Points, in no order, along strands that fork and pass close to each other.
Two points are linked if the straight distance between their rows is under 77.5. Some points are linked to none.
z894: [ 12  -7  20  -4  10   2  13  -4  -5  -8 -30  -2  39 -24 -32  -3  -5 -30
  -7  46  -9  -1  27]
z468: [-23 -31 -10  17 -10  20  20  12 -50 -38 -33  34  33 -17  10   1 -17  23
 -53   5  17  11 -21]
z352: [ -3 -16  -8   3  11  21  23 -16 -22  25  -8 -13 -11  -9  11   2 -17  -2
   4  12   8   2  -6]
z124: [ 11 -15 -14  -9  -9  -5  45  -4 -33  11   5 -22   3  26 -25  10  -7   2
 -46   1  26 -12   9]
z762: [-19  -5   4  44 -10   8  -2 -11  -7  10 -32  22 -17  14   1 -17 -44 -19
   9  12   3   0  28]
z542: [-35 -12  -4   6   6  -3  23 -44 -18  19  14 -17 -26  28   4  25 -14  13
  -7 -40  36 -14  -9]
z490: [ 35  -4  -9  11   4 -15  14  12  -7  11  43  -1 -11   3   9  19  22  -3
  -8  15  -2  24 -10]
z943: [-24 -34  12 -10  19   4  44 -23 -23  14   8 -39 -32  40  -3  -1 -22  11
 -31 -20  30   5  -9]
z705: [ 28   8 -33   6 -28 -16  15  40  -4   7  11  -4  -3  28 -10 -34   4  -1
 -20  -4 -12  10  15]
z200: [-13  -2  22  31   2  18   2 -20 -32  20 -17  10  -2  15  15  18 -33  -9
   9  16  24  -5  13]
z194: [  6   8  29   5  16  40  -6  17   4  15  13 -46 -14   6  45  -5  16  10
  46  20 -19  15 -10]
z274: [ -6  30  -4 -17 -17  23 -19   5   2  28 -14 -26 -10  27  13 -16 -14   4
  30 -14   0 -30  20]
z429: [-20   3  20  -3 -11   8   6   3 -11 -36 -26  -4  52  -7 -14 -14   6  13
 -20  -4   7  -7  -7]
z593: [ -5   4   3  18 -12   3  -2  32   3 -20  24   1  -4   7  24 -35  11  30
 -17 -17  -3  31 -33]
z773: [-15  14 -18 -16  -6  21  13   1   5   4 -19 -36   9  12  -9 -31   1   4
   2 -23  -4 -23  10]
z715: [ 16  19 -17   8  16  11 -33 -23  14  19  -8  18 -44   9  21  42   5 -15
  54  10  -5 -11   6]
z586: [  3  16  17 -32   1   5 -13   7   9 -12  -7 -14  30 -16 -13 -16  11  -1
   0   9  -6  -5  -6]
z667: [ -8 -13 -14  -1  12  50  22   8 -13   0 -42 -21  12 -27  16 -39  -7  -1
  18  20 -22  11 -11]
z272: [-13   2  -7  76 -21   7  18  11 -17  -4   9  15   8  17  35 -17 -13   9
  -9 -20   7  14  15]
z300: [ -2 -21   0   3 -23  -9   6  43  11 -14 -13  14 -53  40 -15 -50 -32   3
 -43  10  -1  20   1]
z131: [ 35   3   6 -26   0 -11 -22   2   6  26  16  -4 -40  34  -9  42  -3 -16
   1  36   1  -8  14]
z142: [ -2  16  27  -6  11  22  -1  10  16  -5   4 -44  25 -15  18 -21  23   9
  27   9 -16   3  -7]
z803: [ -3  -1   1 -11  -8 -13 -30  -8  33  26 -21   5 -37  37 -20   6 -38 -24
   5  14 -18 -24  45]
z337: [-17  -1  14  28 -21 -14 -12  10  25 -10 -30  22 -26  25 -19 -42 -37 -16
  -2   9  -6   0  27]
z134: [ 18 -16 -18 -41  29   4   7  -7  14  18 -17 -13  -7 -38 -26  -7  -5 -23
   3  28 -23  -4   6]
z207: [-14  -5 -31  27  -8 -10  20   8  18 -12  23  -9   4 -14  16 -38  20  23
   0 -39 -18  24 -29]
z407: [ -3  14  -1 -41  20  15 -45  -7  30  16  12  -9 -52   5  16   4   6   4
  37 -18  -9  -5 -23]
z786: [-13 -20 -29 -52  20  10  14 -10  13   1 -23 -10 -19 -34 -27 -27  -7  -5
 -12  -3  -9  -3 -28]
z20: [  0   6 -18 -16  -3 -20 -14 -23   3  -6  25   8  35 -42   8  32  34  15
  16 -32  -3  -3 -28]
z297: [-19   1   7 -21  16   5  -9 -40   8  -5  10 -18  43 -50  10  44  24  19
  25 -21   2 -21 -20]
z441: [  7  32  15  19  -4  -4 -51   7  48  -7   5  -2 -34  44  13   8  14  -8
  41   3 -17  -2  19]
z934: [ 42  17 -14 -34   0 -27 -14  10  13  24  41  -8 -20  17 -15  33  22  -9
  -3   0   1 -13   9]
z430: [ 17  31   0 -29 -35 -20 -14  14 -29   6  29  12  24  17   4  28  20  25
  -8 -20  29 -15 -12]
z491: [ -3   4  48  23  -1   8  -9   6 -28 -15   9  20  17   9  21  17  -8  12
 -19  17  27   7 -11]
z91: [-23 -20  -4 -32   8  -3   9  -4   7 -26 -11   8 -10 -21 -19 -30  -5  15
 -30 -10   8  11 -46]
z188: [  9  12  16  -9 -26   1  -6  14 -49   0  15  22  24   9  24  31   2  29
 -17   7  34  -5 -22]
z526: [  8  10   8  27 -14   9  13  15 -25  -5  24  -6  51 -17  50  18  28  24
  19  -2  -6   5  -9]
z983: [-18 -10 -25  15  16  -1  19 -51   2  32  13  -8 -29   3   0  30 -10 -12
  14 -30  16 -19   9]
z413: [ -6   5  43  38  16  48  -4  21 -16   1   5 -17  -4   8  67  -2  -1  14
  26  22  -4  21  -4]
z641: [ 12 -18 -24  16  -8 -23  29  -3 -27 -12  -1   7  69 -36  -6   9  21   8
  -7  -7 -14  11   2]
z125: [ -6 -16  -5  16  39  -7  14 -44  24  19   9 -14 -28 -15 -13  22   0 -29
  15  -1  -5  -7  17]
z304: [  2  19  -5  -8  -3   6 -30 -10  21  27 -14  -4  -6  13 -11   4 -17 -22
  23  -9 -10 -35  51]
z236: [-32   9  48   5  12  -2  -4 -33  11 -13   9 -20  23   3  -6  20   6   7
   6 -13  21 -16   1]
z871: [-24 -37  -5  12   4   0  55 -27 -29  -1   1 -31  13   9 -10  12  -9  18
 -38 -13  23  -3  -5]
z807: [ 29   2   5  27  12 -14   6  -3   4   7  20  -1  10 -14   3  20  23 -25
  20  25 -16  16  18]
z129: [-37 -33   5 -22   0  18   8  -5 -38 -36 -28  13  22 -13  -3   3 -12  39
 -45  -3  27   5 -49]
z609: [ 44   7 -40 -12 -26 -34   1  41 -10   3  -6  30  10   4 -28 -24   2 -18
  -9   4 -24  15  23]
z804: [-15 -20  17 -30  19 -13  -7  13  34  -2   6 -19 -67  27 -10 -35 -15   5
 -12   2  -9  19 -25]
z692: [ -8  -7  29 -17  -4 -24 -31  26  55 -23  -2  16 -61   7  -9 -42  -7   2
   0   8 -18  18 -29]
z435: [ 29  31 -25  -4 -25 -28 -16   2 -19  19  30  29  14   9   3  33  22  -2
  18 -26  12  -6  10]
z472: [ 17  12 -21 -22   9 -44 -31  -2  42  -4  35  29 -42   1 -23  15  22 -12
   0 -26  -2   2  -8]
z356: [ -8  -6 -24 -15 -26 -14  -5  27  20  -6 -37  21 -44  22 -29 -53 -31  -9
 -16   2 -14  -6   7]
z96: [-32   9  38 -13  14  -1 -14 -28  24  -7 -16 -12   1   8 -31  -6 -21  -9
  -7 -15  17 -27  19]
z565: [  9   2  -1  68 -10 -10  20  22  -7 -10  40   5   8  20  35   3  25  11
  -9 -14   1  28   6]
z649: [ 22  -2 -10  32  -4 -25   8  22 -11 -16  52  23  -1   8  23  16  30  18
 -23 -15   5  38 -26]
z740: [ -8 -18 -19  40  -8  17  28  10 -34 -14 -31  39  30 -24   9 -22 -21  -4
 -23   9   1  16   3]
z661: [-17 -14  42 -12   5  21  15  -7 -35  -8   8 -19  33 -12  33  37   9  39
  -1  11  24  -5 -33]
z231: [ 12   3  -4  -2  -4 -11  14  -4 -24 -15 -28  20  67 -35 -25   4   7 -15
  -2  11  -9   1  17]
z669: [ 13   3 -20 -25 -13   4  24  -3 -30  11 -24  -5  22  14 -38  13 -11 -20
 -26  14  16 -28  28]
z750: [ 11   1  21  -3  34  12  -3 -22  20  13  11 -26  -8 -18   5  25  13 -19
  33  26 -11   0   6]
z651: [-17  -5  32  -7  12 -14 -14 -27  24  -3 -28  15 -15  -3 -42  -3 -35 -31
  -5  17   4 -18  31]
z577: [ 15   7  -2  40  -3  19  17  15 -21   4   0  -4  46 -22  36  -6  10  -2
  22  20 -17  12  12]
z57: [ -6  -8   4  26  -1  47  35   8 -33  -2 -30 -25  45 -15  28 -17   1   5
   9  17  -9   3  10]
z554: [ 13   1 -39 -37  -3   0  15   8   1   0 -34   0  21  -5 -55 -11   4 -31
 -17   3 -10 -29  39]
z902: [-11 -15 -19  31   0  -3  27 -12 -17  -4  17  -9  38 -27  25  16  20  24
   4 -13  -3   9 -20]
z915: [-14   4 -40 -20 -15 -16  -3 -23   3  -7   0   5  40 -29 -16   9  12  16
  -4 -54   3 -23  -6]
z999: [ 21  14 -37 -20   8   7 -40 -12  24  29   7  17 -23 -23   6  21   7 -18
  42 -13 -17 -15  10]
z288: [-16  17  53  -4  -1 -15 -43  11  42 -26   0  13 -26  17 -15 -25  -9  -4
   4   9  -2   7  -8]
z489: [  3  25 -30  -7 -18 -14 -17 -12   3  16   5  15  20 -11  -9   4   4  -5
  12 -38   2 -20  18]
z959: [  1 -17   0   3  12 -14  16 -24  10   3 -30  12   5 -25 -44  -4 -21 -38
  -9  22  -6 -11  33]
z991: [ -8 -12  13   7  -9  -6  -3  37   7 -21  21  12 -50  23   5 -39 -15  24
 -42  -9  10  34 -30]
z21: [ 15 -16 -24   7   1  29  14  14 -16  36  -5 -19 -33   6  36 -13 -19   2
  17  23 -17  19  -2]
z925: [ -8   0  29  48  10 -31   0   1  32 -31  29  15 -20  13  -8  -4  15  -9
  -7  -2   5  23  -3]
z541: [ -4 -14  41  16   6   0  12   0 -22 -32  -9  13  50 -19  -4  10  -4   5
 -33  23  10  10  -3]
z831: [ 11 -16 -18  56 -10   5  24  25 -20  -2  -8  23  -1  -2  15 -26 -19  -7
 -16  13 -11  26  21]
z375: [-10   7  28 -16  13  13  -3 -25 -12  -1  19  -9  20 -24  31  50  28  22
  28   2  16 -11 -34]
z173: [ 34  33 -11 -10   0 -32 -33   2  17  -1  40  20 -21  24  -7  40  40  -4
  13 -19  12  -3  -3]
z223: [  0  29  17  34   4  13 -38  -7  11   1  -3  15 -19  14  26  18   3 -12
  47  13  -1   0   8]
z79: [-11   0   9 -29  20   0 -10  -9  20   9  17 -19 -37   5  -3  -3   2   5
   0 -13   4   3 -28]
z258: [ 32   0  -8 -37  -8 -21 -17  11  16  29  -6  -7 -20  32 -33  12 -18 -21
 -16  31 -13 -21  40]
z292: [-29   6  47  13  -5  17  14 -16 -15  -9   4 -35  42   6  27  20   9  26
  15  -7  18 -16  -1]
z568: [-14 -30  -5 -35   1   0  16  16 -18 -45 -11   8  22 -20 -20  -9  16  31
 -55   4  12  19 -54]
z226: [ 21  -3 -35 -11 -16 -11  12  18 -28  -9 -32  38  26 -19 -27 -16  -5 -20
 -15  13  -7  10   8]
z696: [ 23   1 -29 -39  18  11  -7 -17  12  32   4  -9   5 -43  -7  17   7 -19
  25  -2 -16 -23  11]
z727: [  8  -5 -36 -10  -5  28   3  28  -4  13 -25  -7 -20  -6  12 -48 -15   3
   9  16 -27  16 -13]
z981: [ -7  30  10 -17   7   7 -66  -1  53   3   0   2 -37  16   5   1   4  -6
  41 -22 -12 -22  11]
z625: [  2  18  17  -9   0 -40 -33   8  47 -18  20  16 -25  10 -28 -13  11 -13
   2  -9  -8   1   6]

A fork is a point with three links, a tip a point with one. Leave the first point through the second and follow the links. Name the first fork or tip that comes.
z468; z129 => z173
z667; z727 => z207
z441; z223 => z554
z651; z96 => z435
z207; z593 => z231

A fork is a point with three links. Follow the links from the first point to the second and name the forks in between, in order.
z959; z773 => z435 z173
z300; z236 => z231
z134; z274 => z173
z999; z375 => z173 z435
z762; z429 => z231 z435
z430; z231 => z435
z173; z300 => z435 z231
z356; z131 => z231 z435 z173
z223; z641 => z173 z435 z231

Follow the links from the first point to the second, and from the first to the third. Name the last point that the two ways share.
z131; z300; z705 => z231
z902; z441; z491 => z435
z831; z586; z773 => z173
z773; z577; z407 => z173
z981; z651; z413 => z435
z593; z915; z705 => z231
